A landscape with many peaks, sampled at points; each row gives a point and its height.
A climber steps from a point to the highest of its 6 nearest points, and stops where none of them is higher. Distance is the straight distance between rows; heights are no part of it.
J_421: 94	135	118	184	135	155	88	101	95	150  (h 6.03)
J_672: 174	141	70	82	119	86	111	103	187	107  (h 5.58)
J_891: 124	110	147	146	124	130	114	108	122	102  (h 7.93)
J_361: 119	107	147	125	118	137	143	119	139	109  (h 8.78)
J_207: 160	156	95	111	148	95	170	101	148	86  (h 4.13)
J_94: 171	130	79	103	129	110	123	100	170	150  (h 7.04)
J_142: 113	124	136	165	127	134	89	103	100	130  (h 4.32)
J_669: 119	164	112	132	144	126	181	103	121	135  (h 5.97)
J_833: 92	122	146	137	114	135	149	125	125	97  (h 0.32)
J_215: 128	107	152	117	112	126	133	141	136	105  (h 6.59)
J_802: 140	163	116	107	137	100	182	134	114	124  (h 4.14)
J_156: 105	132	142	160	119	118	100	139	86	117  (h 6.31)
J_331: 111	139	169	128	141	127	87	194	93	143  (h 6.37)
J_565: 133	143	137	80	141	110	171	188	148	143  (h 6.48)
J_933: 148	104	144	137	121	119	81	126	111	127  (h 6.13)
J_904: 125	110	164	100	123	123	117	178	134	97  (h 6.47)
J_348: 114	140	124	171	142	189	90	78	110	104  (h 5.71)
J_226: 101	120	157	121	109	129	141	149	122	102  (h 4.18)
J_151: 157	149	100	123	154	160	153	78	146	143  (h 8.21)
J_810: 144	119	125	127	142	168	144	77	161	141  (h 8.16)
J_285: 71	135	131	166	118	134	142	132	114	85  (h 3.78)
J_212: 151	80	127	101	105	123	115	130	177	131  (h 1.65)
J_836: 108	97	168	137	109	142	90	162	102	177  (h 6.33)
J_91: 142	163	111	116	143	106	178	103	129	130  (h 5.50)
J_985: 146	69	151	148	111	143	64	111	121	190  (h 5.00)
J_242: 145	107	137	156	130	148	82	92	124	118  (h 3.36)
J_685: 105	107	144	173	124	152	80	104	110	174  (h 1.72)
J_822: 141	152	110	128	147	144	170	85	139	139  (h 7.83)
J_442: 108	143	141	103	118	121	184	155	123	130  (h 5.70)
J_10: 154	165	111	80	144	84	174	181	131	96  (h 8.69)
J_772: 72	111	138	175	110	143	101	140	89	168  (h 6.35)
J_911: 72	142	114	180	121	124	120	160	89	109  (h 6.56)
J_244: 153	140	113	65	138	99	147	188	158	146  (h 6.27)
J_852: 84	145	116	184	126	131	113	121	97	107  (h 7.64)
J_300: 137	100	143	141	136	153	116	85	148	107  (h 5.63)
J_471: 165	140	89	71	114	82	127	159	165	142  (h 5.64)
J_132: 64	115	161	148	115	150	99	186	102	169  (h 7.89)
J_191: 147	103	152	121	118	119	76	158	108	139  (h 6.60)
J_778: 144	89	158	134	110	129	74	145	104	176  (h 6.36)
J_188: 139	110	159	114	122	121	92	176	113	112  (h 6.70)
J_917: 128	95	159	149	106	140	79	119	109	178  (h 4.99)
J_948: 169	143	78	89	125	84	137	121	167	98  (h 4.66)
J_926: 160	143	98	82	127	85	158	155	144	133  (h 6.34)
J_44: 168	144	95	117	151	131	151	88	149	138  (h 8.10)
J_491: 118	118	136	155	136	160	111	83	130	98  (h 8.51)
J_708: 72	139	143	144	114	127	149	158	112	82  (h 3.17)
J_70: 117	188	116	120	142	96	198	134	102	95  (h 0.77)
J_671: 118	119	151	146	125	120	91	148	91	146  (h 6.46)
J_593: 66	135	107	202	130	143	116	138	86	154  (h 6.88)
J_133: 124	134	125	139	140	203	139	72	145	121  (h 7.54)
J_941: 173	150	77	102	145	94	142	100	164	106  (h 5.39)
J_248: 142	92	152	108	110	123	119	148	140	106  (h 8.24)
J_404: 156	150	111	94	129	91	173	147	130	127  (h 6.12)
J_730: 141	100	144	82	114	126	143	167	167	132  (h 7.94)
J_243: 155	112	112	101	119	110	154	122	157	147  (h 6.02)
J_760: 165	150	91	104	137	90	161	120	143	113  (h 4.58)
J_177: 171	166	95	121	161	141	155	74	133	110  (h 7.84)
J_223: 129	118	148	92	126	120	165	171	146	136  (h 6.75)
J_606: 89	135	133	152	133	163	154	90	132	107  (h 8.20)
J_402: 153	125	114	115	142	139	153	84	163	153  (h 8.61)
J_490: 151	123	119	90	121	114	165	150	147	144  (h 6.21)
J_81: 87	141	119	182	136	151	104	103	105	104  (h 6.87)
J_111: 90	109	185	132	126	150	84	199	111	173  (h 6.32)
J_729: 124	135	131	173	143	167	79	83	107	133  (h 4.01)

For each start below, name the point where the climber stops.
J_778 -> J_361
J_471 -> J_10
J_565 -> J_361
J_188 -> J_361
J_685 -> J_132
J_142 -> J_361
J_760 -> J_10

Two climbers start at each pair of points below. Name the first point that both come to, or write never.
J_490, J_904 -> J_248
J_941, J_669 -> J_402
J_672, J_177 -> J_402

Call two points neighbours if one is among the 6 nearest of the other. Go from one point of each pair to the other, from neighbour to neighbour, staying as high as possible. Name the lowest point that can't be avoided.
J_10, J_491 -> J_565
J_361, J_132 -> J_671
J_852, J_361 -> J_81
J_361, J_402 -> J_133
